Points, in no order, along strands that fork, close into loops and pass close to each other.
Points whose rows are less than 120 apart are linked; no others are. Some points are linked to none.
z761:  26   8  36  17 -45   7  20 -12  34   3  59   0  54  -5  -1  -8   3  42  14   5 -27 -16 -16 -44 -17  21   4   1  29   4   8 -40  -7  22  -9   5  22  -2  -2 -34 -13   1 -17  11
z644:  -4  47  16   1  34  20  -3   8  16  17 -34   0 -26  -8  11 -15 -42  -6  17 -21  21 -21 -18 -27   1 -23   3   2  19  -4  39  41  -2   0  -5   0   5 -11 -13  -5 -19 -46  17   7
z465:   4  26  12   9 -10   7   7  10  -7  34 -42  11 -15   2 -25  -6 -22  -5 -14  48  28 -25  -4 -16  17 -20  25  12   9  -6  21 -11 -16 -23  15  16 -23   3  12  -8  -5  -4  13 -18
z111:   2 -23  40  26 -35   2  10 -26  28   6  13  -1  18 -10 -20 -22 -16   4  31  -5  11 -45  -2 -28   0  10  15   9  41 -41 -33  -3  26 -11  16  27 -30   8  13 -35 -36  26 -24  31
z812:  20   1   4  28  13  12 -23  13 -11  25 -31  46  35  15  33  -5  -2  -1 -17 -11   4  13   4   8   6 -20  15 -16  -2  16  -6 -20 -10 -37 -11   5   2   6 -13  13  10 -27  -2 -17
z304:  11 -12  -8 -32  -9   7   9 -35  23   2  18 -41  14  -3  -9  -3 -35  -7  12 -22 -12 -32  21 -34   8  23  30   9  -4 -17  -8  44  27  38  -4  27   0 -14  44  14 -20   2  18  13
z776:  33   3 -58   1  -5   8 -10  47 -16  20  42 -26 -12  20  -7  24   1  26  -6  -8 -39  14  25  14  15  28  -2  11 -24  -2   6  19  13  45 -30 -25   0   1   7  19 -26   3  19  26
z102:  -9  -1 -34 -39 -36   4   2  17 -10  -8  26 -15  -2  26 -15   8 -13   5  11  -4 -33  32   3 -15  -4  23  -7  15 -33  13 -18   2  -4  49  -2 -32  45 -18  24  54 -11  13 -12 -25
z390:  -4  12  15   0  23  16   8   2  18  17   3 -21 -45 -29  10 -22 -44 -15   4  -5  40 -27  13 -23  17 -31  36 -13  15   4  27  31   4  14  -7   9 -34  -7 -23 -20  -7 -14  42  19
z329: -14  -3 -25  -6   1  27 -23 -15  -9  -3  19  -9  19   8  33  -9 -16 -21  15 -11  16  -3  -9 -14  -1   3 -24   8 -27 -11 -25  30  -4 -10  11  -3  23 -11  28  46  -6   9   6  -6
z423:  11 -15 -46 -16 -18   0 -10  12   4  16  58 -15   6  23  -8  18  -9  12  -7   8 -14 -15  35  -9  -1  32  11   0 -23 -14   3  10  29  63 -17 -40  -8 -27  12  39 -40  22   9  39
z426:  -7 -34 -15  -6  21  -7  -1  20   0  14   2 -16   4  23  23 -24  -2  10   9   1  37  -2  29  45   3  -6  -1 -13 -27  21 -12   9 -32   6 -21 -11 -10  27 -24 -14  26  20  10  12
z244:   5  13  38   7 -11  12   4 -10  12   2  12  23   4  -5   5  15   4   4 -13 -29 -19   6 -18 -35  -8  -9   5  -2  14   4  -9 -17 -13 -18 -19   9  45  28 -12  -5 -12  -3  -5  11
z833:  15 -11  -5  11  -9   4  12 -41   6 -22  37   6 -38 -10  40  18 -12 -22 -12  27  -5 -11  19 -20 -20 -16 -11  -6 -24 -35  15  -2   0 -16 -18  -2  -3 -11 -10  17  11 -21  34  24
z620:  -4 -54   8 -34 -20 -18  31 -27   0   2   2 -32 -52   0 -23 -25 -41  -8   5  19  -3  22  16  29  10   2  22 -26  -6  27 -20   3  13  13  20   3 -36  -2  39 -11  15  -4  15 -14
z335:  -7  -3 -24 -18 -36  -6 -20  44 -35 -17   1  26  19 -12 -18  23  22 -20  29 -11 -33  42 -12  33 -12  22 -14  23 -26  24 -27  14 -38  33  10  -7  49 -10   0  28  20   5 -16 -75
z787:  -5  -5 -12  13  40 -17 -19  34 -16  -9 -25  21 -15  -9  52  -4  23 -12  11  -7   1  20  21  49 -41 -22 -16   2  -3   7  23  -5  -9 -17 -30 -10   3  -1 -41  -8  23 -13   7   4
z41: -24  -2  14   9  22   3 -17  22 -15  -4  -2   9  26  14  26  15  55  25 -21 -38  -9  32 -13  15 -14  -5 -30  10 -19  32 -34 -20  -8  23 -22 -24  19  45 -54   5  14  20   0  27
z865:   0   4   4 -15  -2  12 -15  15  -3  -4  -4  -3  27  28  18   9  33  40 -24 -15 -10  21   4 -16 -16  -1  -6  11 -17   7  11 -29 -23  34 -16 -37  33  11 -38  26  17   0  -5  -6
z991:  -7  17 -32   6  17  18  -6  21   2  13 -18 -10 -25  33 -30  -1 -16  15 -15   1 -31  10  34  -7  30 -17  37  -1  -8  30  19  34  12   2   1   1  14 -18  20   8 -13 -24  12  -5
z741:   7 -22  46  22 -15  -5  22 -16  26   9  20  27 -28  -6  10 -10 -11  14  -1 -12  -5   3 -10 -17 -17 -16   2 -30  13  10  -9 -39 -14 -19 -27   3   7  29 -28 -46   7 -17  -3  42
z919: -32  -6  19  12 -14 -14   1 -39   7 -11 -26  -2  -8 -20 -36 -30 -14 -25  30  -3  10 -42 -12 -10  16 -10  15  14  34 -42 -30  14  31 -22  38  28 -22  -5  28 -10 -27  20 -21   0
z963: -11 -29 -21 -31 -24 -16   3 -14   7  -5  25  -7  44  -7 -10 -42  14  18   9  21  -4   1  -4  22   7  12   7  -5   3  16 -26 -42   8  49  19 -17 -10 -20  27 -21   6  33 -12 -27
z507:  16  22 -44   5   2  20 -10  26 -10   9 -20  17  20   7 -25  -2   7  16 -10   9 -34  -4   5   2  18  -3  16  -5 -19  29  18   2  -9   0  16  -4  31 -12  13  -4   3 -20   4 -38
z134:  32  16 -34  12  19  11 -45  58 -13  16  -3   9 -11   7  31  -8  19  26 -20 -17  -3  30  15   6  -4 -25  -4   9   5   0  37   0  48  17 -44 -48  -5   5 -42  12  -8  -2  31   1
z450:   7  11 -22  10  24  22 -10 -20  17 -13  10   3 -23 -17  53  13   3 -13  -1  12 -14 -16 -11 -10 -20 -24 -43  -7 -26 -13  20  20  10 -16  12   2 -14 -18  -2  15  11 -37  24  31
z362:  36  -5   8  -8   4 -14  -9  12 -26  39 -22 -13  14  19   4  -5  -4  10  -5  -6  19  35 -18  40  31   5  22   3   8  -4 -18  -7  17   4 -22  -5 -44  25  19   3  -6  22   3 -12
z469:  -7  -9  14 -15  13 -16  10  39  -1   0   3   5  13   9   1   1  51  35   8 -19   0   4  -2  38 -27  11 -22  21  -5  23 -18 -18   0  32 -26 -20  18  26 -25 -26  -4  38 -21  38
z587:  17 -17   6 -29 -28 -11  17  -6 -24 -20   3  -8  32 -32  29   0 -14 -33  22  -8   0  15   0  -7 -33  24 -34   0   8 -39   0 -38  -4   6  -2   6   1  -2   4  23  19   2  13 -26
z903:   8  11  16 -20 -26  -5   0  -1 -29 -16  10   9  34 -21  13  41   6 -21   2 -14 -10  15 -13 -14 -13  44 -26   7   7 -42 -16  -8 -13  -7   3  34  29  13   9  34  10  20   8 -32
z778: -32 -10  -9   9 -11  -1   2 -39 -16  -8  -6   4  -2   5 -23  29  30 -14   2  27  -3  -4 -13   5  13  20 -16  13 -22 -23 -42  21   0 -22  36  29 -24  -7  43  49 -13  16 -30 -11
z757:  -8  -4 -37  15  24  -7 -19  36 -18  10 -16   3 -39 -14  10 -38  -2   0  -8   9   2  18  31  23  16 -32   1 -40  -6  30   9 -14  27  -6  13 -14 -40  -5 -19 -29  25   8  24   8
z894:  -8  -5   7  30  -1   8 -15 -12   1 -13 -25  45  -1   9   4  12  -5 -22 -28  22   8  30   1   4  15 -20  10 -42  -4  30  -1 -29 -11 -46  35  22 -14 -13  -4  -1  16 -34 -17 -18
z709: -40  40  16  22  25  -2 -20  17 -15 -23  13 -33 -11  19 -12  35  36  -2 -31  -4   4  46 -27  -4  18   5 -38  10   0  28   2   5 -12  -6   9 -17  -9  16 -36  36  10  18 -24  12
z356: -16  54  19   8  33  22 -18  12   1  -8 -34   3 -28  -5   3  21   1  -6  -2 -17   4  -8 -37 -38  -7 -12 -11  15  31 -13  30  27  11 -25   2   2  21  -7  -8  14 -20 -19  -4  -2
z862:  18  11 -12  18   8  -2 -26  22  43  37  24 -17  58  23   1 -34  14  56 -12   3  42 -16   6  37  21   8  34 -14  24  29  14   5  21  28 -37 -16 -13   4 -33 -43  -6  38  -7   4
z472:  -4 -10  37  11  34  -9  10  -6  -9 -30 -18  14  -8 -27  47   2  16 -19  20 -22  11   1  -4  12 -42  -9 -30   3  14 -15   8 -11  -8 -14  -6  -2   1  15 -36 -23  21 -28 -16  21
z62:  47   7  -2  12  -9  13 -28  21 -16  45 -14  19  11  20  18 -11  -9  22 -33   4  -2  28   1 -16  20 -13  10  -6  11  11  12 -17  11  -6 -13  -7 -20  23   0  -1  -1  10  17 -14
z597: -15  -1   1 -18   0  21  -1  -9  -6  -1 -12  18   7   4  11 -18   1   6  12  -9  -1 -23   1 -35 -20 -21 -26  24 -21 -10 -12  14   7   6  16 -19  11 -23  26  16 -13  -1  -9   3
z494:  -5   6  -9 -20 -21  -5   7  -1 -14   2  19 -28  -8  22 -33   2  -8   8 -11  17   1  13  -2 -10  19   4  10  20 -12  -8  -6  -2  -1  24 -11 -18   9   4  22  28  -5  45  -7  -5
z711: -10   8   4  12   4  -2  -6  -2  36   1  -2  -8  27  37 -31   4   0  12 -32 -10  21 -12  27 -20  18  -6  28  -1   1  16  16  -3 -11  -6 -25 -14  20   0 -33  -4   1 -14 -24  19
z288:   6   4   2   6  15 -23 -19  48   4  25 -27  -1   3  14 -41  -6  27  24   0  -3  44  -2  23  33   8  -6  24  26  21   5  20   4  25 -30 -33  -7 -27  10 -27 -13  -6  29 -21   8
z531:  10  15 -27  12 -14  12 -18  13   4  28 -21  21  26   5 -40 -23 -12   0 -14  25  10 -29  21 -14  25 -15  44 -18  14  18  17  -9 -11 -10   4  11  19 -12  -7 -34  -7  -9  10 -33
z401:   4   0  21   5 -11  25  13 -34  37   3  13 -35  -2  -4  -9   8 -26  -3  -8 -28  -6 -36  20 -40   8  16   9   0  -3 -40   8  21  16  18   3  18 -33   9  11   2 -11 -14   7  48
z466: -15  11 -17 -10  -2   8  12   1 -19  -8  -6 -11 -31  11   8  18 -16 -15   4  20  -5  35  -5   8   1   0   0  -4 -19  32   9   8 -23 -13  16   2  -3 -20  28  32  15 -15   6 -33
z188:   6 -52   3 -18 -32 -18  27 -41   3   8  26 -15 -16 -17 -22 -20 -37 -17   1  27  -5 -15  30  14  -1  16  35 -23   7   1 -19  -2  12   3  27  23 -10   2  38 -35 -13  25  20  -5
z291:  23  24 -15 -14   4  15   0  16 -11  -8   6 -16   2  -3   2  24  21  20 -18 -12 -30  -3  -8 -21  -6  10 -10  16  -8 -28  35  -8 -11  28 -14 -24  32  12 -19  23  -2  -7   8 -10
z824: -28   2 -17  13  29 -14  -8 -11   1   1 -22 -10 -21  14 -38  -6  -1 -17  -7  11  32 -32  30   7  25 -17  33  31   7 -14  -7  45  28 -11  19  -3 -42 -22  22  14 -26   6 -23  17
z562:  21  17  18   8  21  26 -13 -15  14  -6   1   8 -20 -35  64   1   3  -3  14 -25 -30  -6 -30 -21 -17 -27 -37   2   0 -17  19   6  14  -4 -25  -2  13   1 -18   2   0 -62  27  14
z571: -12  26 -18  18   8   2  -6   1  11 -19  -4   8 -15  21 -11  20   8   5 -42  -3   0  11  18 -23   6 -30  13   6  -8  10  43   0 -16 -28 -22 -16  47 -13 -42  17  12 -30  -8  -1
z295:   6  -2  38 -15 -44  -7  21 -30  23   1  16 -23  30  -2 -22 -22 -18  10  27 -27  -9 -15 -22 -23   8  26   9  16  36 -24 -33  -8  25  22   2  28   6   6  39 -22 -17  21 -23   1
z208:  33   5 -12   1 -26  12   0  -5  12  29  29  15  46  -7  28 -41 -19  27  14  14   3 -44  20 -35 -18  -4  15   4   5   0  13   3   0  35 -14 -27  24 -29   5   0 -17  -1  22 -29
z354:  13  -1 -43   9   3 -11  -7  40 -12  19  27  -6 -32   9 -27  11  -2   4 -16  11 -34  11  59  12   8  -3  43 -11  -2  20  17  23  25  21 -21  -2  -5 -10  15 -14 -18  10  29  19
z656: -10 -24  11 -34 -23   2   4 -26 -16 -24  12 -24   5 -35  37 -14 -30 -30  21  -5  15  26 -23   9 -33  29 -57 -14  -4 -16 -17  -7  13 -16  12  28  -8  12  22  23  11  -2  31 -22
z320:  -5   8  15  -4 -15  12  -4  -5 -12 -10   4 -15 -35 -20  -2 -15 -12  -6 -26  11  -9  22 -21 -30   4 -26 -25 -19  -4   9  10 -49  25   2  26  -7 -17  27   0 -17  15   6  24   6
z462:   3 -36   5 -19   6  -4  22 -22  13   0  -7   8  33   2  -3   7  17  12   6   5 -15 -21   3  21  -8  27   0 -11 -16   3 -15 -11 -27   7  10   9   1   8  17  -9  15 -13 -28   3
z922: -13   3  34   0 -26  17  19 -18   2 -27 -11  22   7 -19  12   3 -13 -14  22   3  -9 -16  -9 -46 -23 -14 -31  13 -14 -24  -9  -7   0 -24  35  21   2 -21  20   9  -9 -18 -12  -8
z821:  41  13  17 -14 -24  19  -6  12 -13  14  30   5  25  10  12  35  10  33 -29 -21 -19  20 -25 -28  -3  26 -28  19  -3 -22  -4 -25  20  26 -15 -15  23  28  -2  40 -26  15  23   9
z568:   4   0  -9  -1  -9   1 -14  21 -23 -16  -1  24  12 -20   7  23   5 -30  15 -13 -13  31 -26  18 -17  15  -7   3  -8   8 -12  13 -24  -5 -11   3  59   9   0  16  21  14   6 -42
z242: -12  39   6   2   9  17 -17  20 -38   0  -3 -20 -22  -6   3  12  16  -7 -24   3   2  39 -43 -14  15  -5 -31   4  12  18   4 -11   4  -2  18  -4  -9  29  -5  17  12  24  13  -9
z832:   8 -23  14 -14 -32  -1  14 -21  -6   9  27 -28  -4   3  -9   4   6   5 -16  10   4   6 -16  24  -1  34 -15  -8   3 -13 -38  -8  34   3  21  13 -28  39  25  -9 -23  45   2  34
z276:  -6 -17  -5 -31 -58   2  -2  -7   6  -9  40  34  13  14 -17  20   9   2  -6   8 -38  18   7  -8 -21  20  -5  -1 -22  26 -14 -22 -12  25   0 -13  41 -28  32  25  -8   5 -14 -18
z569:  17   8   6 -10  31   8   8  21 -11   2  19  -8 -48 -18  23   1 -17  -7   5  -5  25 -13  19   3 -18 -13   1  -1   5 -11  35  32  14  10 -20 -19 -44  -5 -18   3  -4  13  39  29
z418: -25 -30 -33  -1  25  -8  -2 -18  -5  -8 -12  -3  24   9 -16  -4  22  -4   9  -2  -8   2  -1  35  20   2 -16   4 -31   9 -34  14  -1   0  22  -3 -24  -2  34  17   6  -1 -32  -2
z500:  26  12 -14   4   0 -12 -16  47  17  29   7   3  40  37 -33  -8  37  47  -4  -2   5  -6  29  35   7  11  37  13  20  13  19   0  12  15 -35 -19 -22  -8 -12 -19 -10  31 -21   3
z179: -12   6  -3 -11  19 -18  -2 -10  36   7 -17 -19  37  34 -32 -26   9  23  -7 -33   8 -17  10   0  22  -2  33  10  21   6   5  -8  -4  28  -9 -23  10 -14   1  -7  -3  -5 -34  -8
z532: -31 -18  31  15 -12  -1  21 -47   0 -36  -2   1 -38  11   1  21 -27 -41 -10  24  13   7   1   0  -8   5   5 -15   4 -11 -10   7 -18 -45  34  22  -4  -2   9   8   1   0 -10   1
z895: -27 -48  16 -35 -25 -26  33 -32  -1 -13   4 -12 -15 -21 -53 -12  16   3  13   4  -4   4 -34  44  14  28 -10 -14  15  13 -47 -13  -2   5  28  10   9  12  30 -33  12  23 -22 -37
z839:  26   9 -35  16   4   1  -5  20   6  20 -10  29   3  -9  -2 -19 -10   4  -5  19   2 -22  35   7  11 -25  43 -38  -5  22  20  -9 -24 -13 -36   2  26 -16 -27 -43  22 -28  30 -23
z171: -21   6  15  36  28 -17  -8 -29   4 -33 -24  18 -22  18  19  18 -18 -41 -18   5  20  28  -7  15 -10   0  -3 -31  30  16   4   3  -4 -58  33  18 -27 -21  -1   7  21 -29 -16   1
z698:  19 -14 -24 -20  -9   4  -3 -14  22  24  27 -19  54 -20  12 -45  -1  30  24  13  -1 -37   1  -5  -6  15  10  -1  -2  15  -9  -5   9  54  12 -11  -7 -31  37 -27  -7  12   3 -13
z491: -16 -30  -7  -6  16 -30  22   6 -28  -4  -5 -35 -51  26 -18  -5 -10  -9  16  23  -3  24  13  57  20  15  19 -17   7   9 -14  22   5  -6  13  -2 -47   5  21   8  11  10  -2 -11
z256:   2 -23 -22  -9 -23   4  11 -25  -1  -3  50  -3 -29  14   8  17 -16  -9 -10  18 -16 -19  49 -25 -29   3   0   5 -33 -16   7   6  10  18  -6 -11  -6 -27  24  20 -22   8  21  48
z897:   0  -2   9   0  14  15 -20 -26  -8 -17   3   4   6 -20  60  -2  -1 -35  12  -6   0  26 -37   6 -30  14 -52 -21  -3  19 -17   7   2 -33  17  23   6   0  14  22  21 -24  21 -23
z792:  -1 -19  -2 -31 -53  -3   3 -14   3  11  33   8  28  -4 -32  -4  14  16  11  24 -20  25 -17  10   6  24  -1   1 -12  29 -33 -18 -18  26   9  18  13  -5  44   6   4  31 -15 -48
z966: -28  41 -10  17  45  -4  -9  33 -13  -4 -41  28 -19  17  27   4  -3 -15  22  11  20  13 -15  12 -13 -23 -10  18  -2  28   1  44 -15 -28   4 -11  13 -39   2  21   4 -17  -7 -14
z449:   7  46 -29  19  31  -3 -14   7 -11 -22 -14  18 -20  -4  50  31  -8 -38  16  28  -3  11 -31  -5 -18  -1 -21  11  -5  11  18  42 -22 -32  -2   9  38 -40   7  22  17 -38  12 -27
z146:   7  26   5  26  24  -3   0  -4   8 -18 -32  48 -22 -21  28  24  17  -9  -4   2 -22   7 -10   0 -13 -51 -13   1   7  -3  37 -27 -11 -29 -22   5  18 -19 -42 -17  17 -67  -5 -11
z473:  30 -17  26  -6   6  11  11 -12  11   3  25 -15  -1 -11  36  10 -12  -7  -4 -22  21   0 -15   4 -14  26 -28 -10   4 -21  -7   0   1   1 -22   0 -10  54 -13  -9   6   9  29  33
z739: -37  -2   0   3  32 -34   9  37 -23 -14 -16  -2 -43  25 -17   5   6 -10  19   5  -2  48  23  56   2  -3  13  -9   6  21   3   8  -9 -30  -6  -7 -15   6  -5   1  17  13 -20  -2
z957: -24  35  -7  29  15  -5 -23  15 -11 -12 -10 -11  10  29 -27  43  23 -10 -37  -5  32  25  -3 -16  15   0  -4  15   2  11  21   3 -20 -40 -10 -15  13   7 -44  43   4  11 -23  -8
z162:  30  -5 -14   7  -5   2   1 -20  23 -16  14  19  34 -35   8 -10  11   6   8  -4 -19 -48  13 -27 -12  -3 -15 -10  -4 -30  27 -18  -8   0   3   5  10  -9 -19 -32   2 -30   5  20
z606:   0  14  33 -10  -4  -9  15  -6  22   4  -7 -11  27 -13 -47   1  14  15   7 -21  -5 -14 -32  -8  15  26  14   4  42 -22  -4  -6   1   5   4  25  16  26  10 -40 -17  23 -35   7
z525: -27   3  73  13 -21   2  22 -20  -6  14  -4   7   4 -10 -21  20  15  17 -23  -2  16 -13 -37 -27  28   6 -12   7  24 -14 -23 -25  -7 -21  33  30 -26  35 -18  -1 -15  29 -10  16
z811:  45 -39   9  -5 -10  -9  18 -17  17  22  32 -22  23   2   9  -6 -13  15  -8  -7  13 -12   7  28  -2  33  -2 -26  11 -15 -18   5  15  20  -7   1 -30  30  -1 -37 -13  32  12  36
z305:  15   7  15  -2 -22   8  15  -1 -13  25 -22  -8 -10 -25 -19 -30 -26   4   3  38  39 -47  -7 -31   6 -21  14  28   8 -38  10  -2  -4   8  26  -1 -43  -5   6  -8 -22  28  17 -14
z738:   0  31  24  10  12  15  -6 -22  -4 -32 -14  29  -1 -14  54  36  -8 -33  25  -6 -15  15 -36 -16 -27   5 -25  -5   8  -4   0  32 -11 -43   7  32  35 -30  15  28   5 -40   8 -25
z567: -18  27   5   2   6  -5  -4 -22   0 -13 -36 -10  -7  10 -30  -2 -16 -27  10  10   5 -27  -1 -25  20 -25  31  38   9 -31   7  19  23  -7  23  10 -24 -38  36  24 -19  -2 -23 -14
z916:  16   2 -33  32  17  28 -39   4  -9  13   3  27  14   4  36  -5 -16 -21 -13   1  19  -5  15   2  -6 -21   1  -6 -14   2  -7  22  10 -27  -5  -4   6  -1  -6  28  -6  -4  19  -7
z944: -12  -4  36  11  -7 -16  17 -12   8 -38   1  30  17 -23   5  21  25 -21  -1 -24   1   1  -8  -5 -30   2  -9  -8  13 -19  -4 -30 -29 -28  -1  15  32  12 -30 -12  21  -9 -23   9
z266: -32 -37  42 -11 -22 -15  26 -52  13   0 -27  16 -10 -20 -53  -7  -4  -5   4  16   7  -1 -35  14  37  14  10 -28  11   7 -34 -25 -22 -15  51  31 -12  10   6 -16   9 -15 -26 -33
z847: -11   4  16  19   1   1  16 -12  -2 -29 -36  37  -3 -26  -4 -13 -28 -29  12  20   6  -4 -13 -13  -3 -25 -11 -11  -1   8   3 -24  -5 -37  54  17  -7 -32   5 -27   6 -45 -21 -16
z496: -21   5 -15 -27  29  -8   0   3 -17  -5 -17 -64 -11   5 -27 -15  15   8   9 -20   1  36 -42  26  46   5  -2   7  -5  12 -19   4   3  37   5 -15 -10  12  20   3  16  -2 -12 -22
z589:  20   1 -40   8  13  -3 -29  65 -13  25   1   9  -6  -9  24 -32  12  18  -6  -7  -4  17  33  28  10 -32   0 -22   5  25  13 -15  35  10 -31 -15 -11   2 -34 -32  16  20  52   4
z246:   1 -12  18   0  14 -21   7  31   0  11 -14  21  -5 -11 -11 -17  17  29  16  -2  15 -10   7  28 -32  -3  -1  18  21  -5  17 -13   3  -4 -16 -15 -11  18 -16 -38  -3  31 -23  27
z728:   5 -35 -13 -13  20 -11  11  -9  14  -3   2  -5  21  25  28  -4   9   6  12 -20  -2 -14  34  27 -19  15   4  -3 -25  14  -6  15 -10  35 -17 -14   1  -3  -1  -8  15 -11 -13  28
z332:   6  -8  18   5 -26   1   8 -16  -7  12   5  11  -3   0 -28  30  16  13 -33  29   7   3 -19  -5  11  13   0  -4   7   0 -17 -24  -3 -19  27  28 -11  36  12  -5  -9  30  -4   5
z584:  21  10 -10  18   3  -7   6   8   4 -17 -16  41  21 -20   6  21  34  13  -8  18 -19 -20   7  -5 -17 -21  -9  -3 -17 -20  41 -34 -24 -10   1  -7   9 -11 -30 -16  18 -53 -15 -10
z808: -35   7   1  11  39 -34   1  23 -15 -25 -12 -15 -26  22 -19  15   6 -22   9  -8  24  17  14  25 -17   1  -5  23  19  -5  15  27  19 -20  -9 -23 -27  -2 -12  27   0  21 -33  26
z16: -37   6  -2  25  41 -13 -19  26 -13  -8 -29  46 -28  -1  18  -1  13 -18   6  -1  26  19 -11  24 -21 -29  -8   0   6  35   6   0 -13 -52  -6   4  22  -7 -31   2   7 -16 -21   2
z980:   9 -21 -11 -16   0  -9   7 -25   3   2   9   3   6 -24   2 -14 -39 -33  14  -8   1 -22  43  -5  -4  -3  33 -15   3   3 -11  26  17  13  13  18  -3 -32  29 -14 -13  -2  14   7
z100: -21 -11 -53   3  25  -3 -12  45   4   6 -11 -19  -1  28  34 -22   2  -2  25  -1 -11  16  35  58   2  -6   5  -6 -54  33 -13  22 -37  10 -20  -5  24  -1 -26   1  33 -19  17  -2
z2:   8  43   9 -10  -2  24   3  11 -10 -17 -10  -9 -10 -13  -8  34   5  -3 -12 -20 -36  -7 -17 -48  -7  13 -16  18  15 -33  31  15  20   2   5  16  20  11  14  16 -13 -11  15  -5
z859: -44  15  48  26 -13   6  10 -34   8 -11 -26   5 -26   8 -25  11  -6 -26 -11  28  36 -14 -20 -30  10  -9   3   4  19 -21  -1 -14 -13 -44  41  25 -15  11 -17   6 -15   7 -18  14
z984: -15  11  35  -7  17  21   7 -18   5 -18  -2  19  -2 -29  48  25  22   6  20 -18 -21 -19 -26 -27 -37  -5 -46  20 -18  -4 -10  18 -13  -9 -20  23  47  -1  -1  25   5 -32  10   3
z428:  41 -14   9  20 -17   6  22 -21  31   0  25 -17  11 -32   0   5 -32  -7  12   2  -5 -54  22 -30  -3  11  16 -12   5 -43  26   3 -18  11   0  18 -23  -1 -20 -35 -10 -28  19  32
z760: -28  -2 -27   8  35 -11  -6   3   2   8 -30 -31  -2  22 -42 -21  34  15   4 -10   0   9 -12  46  58   2  12  12 -10  13 -25  17  -1   2   5  -8 -30  10  11   2  15  -6 -35  -8
z486:   7 -11 -43   1 -17 -14  -1  26 -30   6  43 -46 -35  22 -16  13  -7   0 -10  14 -10  32  11  14  14  16 -10   1 -33   6 -13  -1  -3  27  -7 -18 -17  16   7  20  -6  31   5  12
z18:  10   2 -54   0   4  -9 -15  42   3   5  -9  23   6  13  17 -16  18  11  16  12 -22   0  50  38  -4 -19  33  -9 -25  22  10  -2 -24   7 -40 -12  43 -21 -33 -19  26 -17  27 -18
z937:  -8  -7  18 -38  -4 -10  29 -25  -2  16 -15 -42 -20 -14 -46 -23   1  16   9   2  16   8 -52  13  49   8   7  -3  11  -4 -23 -13  -2  19   6   8  -9  18  25 -34   8   6  -4 -20
z376:  42  12  28 -10 -47  12  14 -11  19   0  28 -17  46  18  -1  12   3  40  -8  -4 -14  -5 -15 -36   3  27  -3  10  12 -31  12 -30   1  39  -9  -8   3  16  -2   1 -20  15 -10  18
z938:  13 -22  -6  -8   8  -3   1   4   3  13   0   7 -15 -22  -6 -32  -6   8 -18  17  -6 -10  16   3   4 -12  -7 -31   3  15  13 -32  11   8  23  -1 -38   8  -3 -47   5  -4  12  12
z734: -21  13  24 -10  -2 -12  11 -20  13  -4 -34   9  21  17 -41 -17 -15  -3   9 -16  27 -36 -14 -28  18 -14  34  37  16 -18  -6   5  -3  -2  -8 -13  13 -23   9   8 -17  -5 -41 -14
z886:  14 -13 -15 -11  15  10   7   3  10   8  34 -26 -18 -21  29   4 -12 -11  19 -21  13 -29  14   2 -12  20 -10   0 -11 -25   6  47   3  10 -21  -4  -6  11 -10  -5  -1  32  38  39

A fork is a point with three links, a tip a point with one. Leave the first point through the second and follow the links. Name the first fork or tip that comes.
z584, z162 | z808
z734, z179 | z134
z390, z569 | z894
z832, z811 | z291
z757, z938 | z567
z739, z491 | z146

How many points has the smallest loop of links through each point below? Write - if it is on no loop.
z916 | 7
z886 | -
z507 | -
z162 | -

Name the points in between on the shortest way along the links from the first point to the second, in order.
z919, z757 | z567, z734, z179, z711, z571, z957, z709, z242, z320, z938
z728, z335 | z426, z100, z18, z839, z531, z507, z991, z354, z776, z423, z256, z833, z450, z562, z984, z738, z897, z656, z587, z903, z568
z821, z362 | z291, z2, z356, z644, z390, z569, z886, z473, z811, z832, z332, z525, z859, z532, z171, z894, z812, z62
z18, z208 | z839, z531, z507, z991, z354, z776, z486, z494, z102, z276, z792, z963, z698
z739, z146 | z491, z620, z188, z980, z304, z401, z428, z162, z584
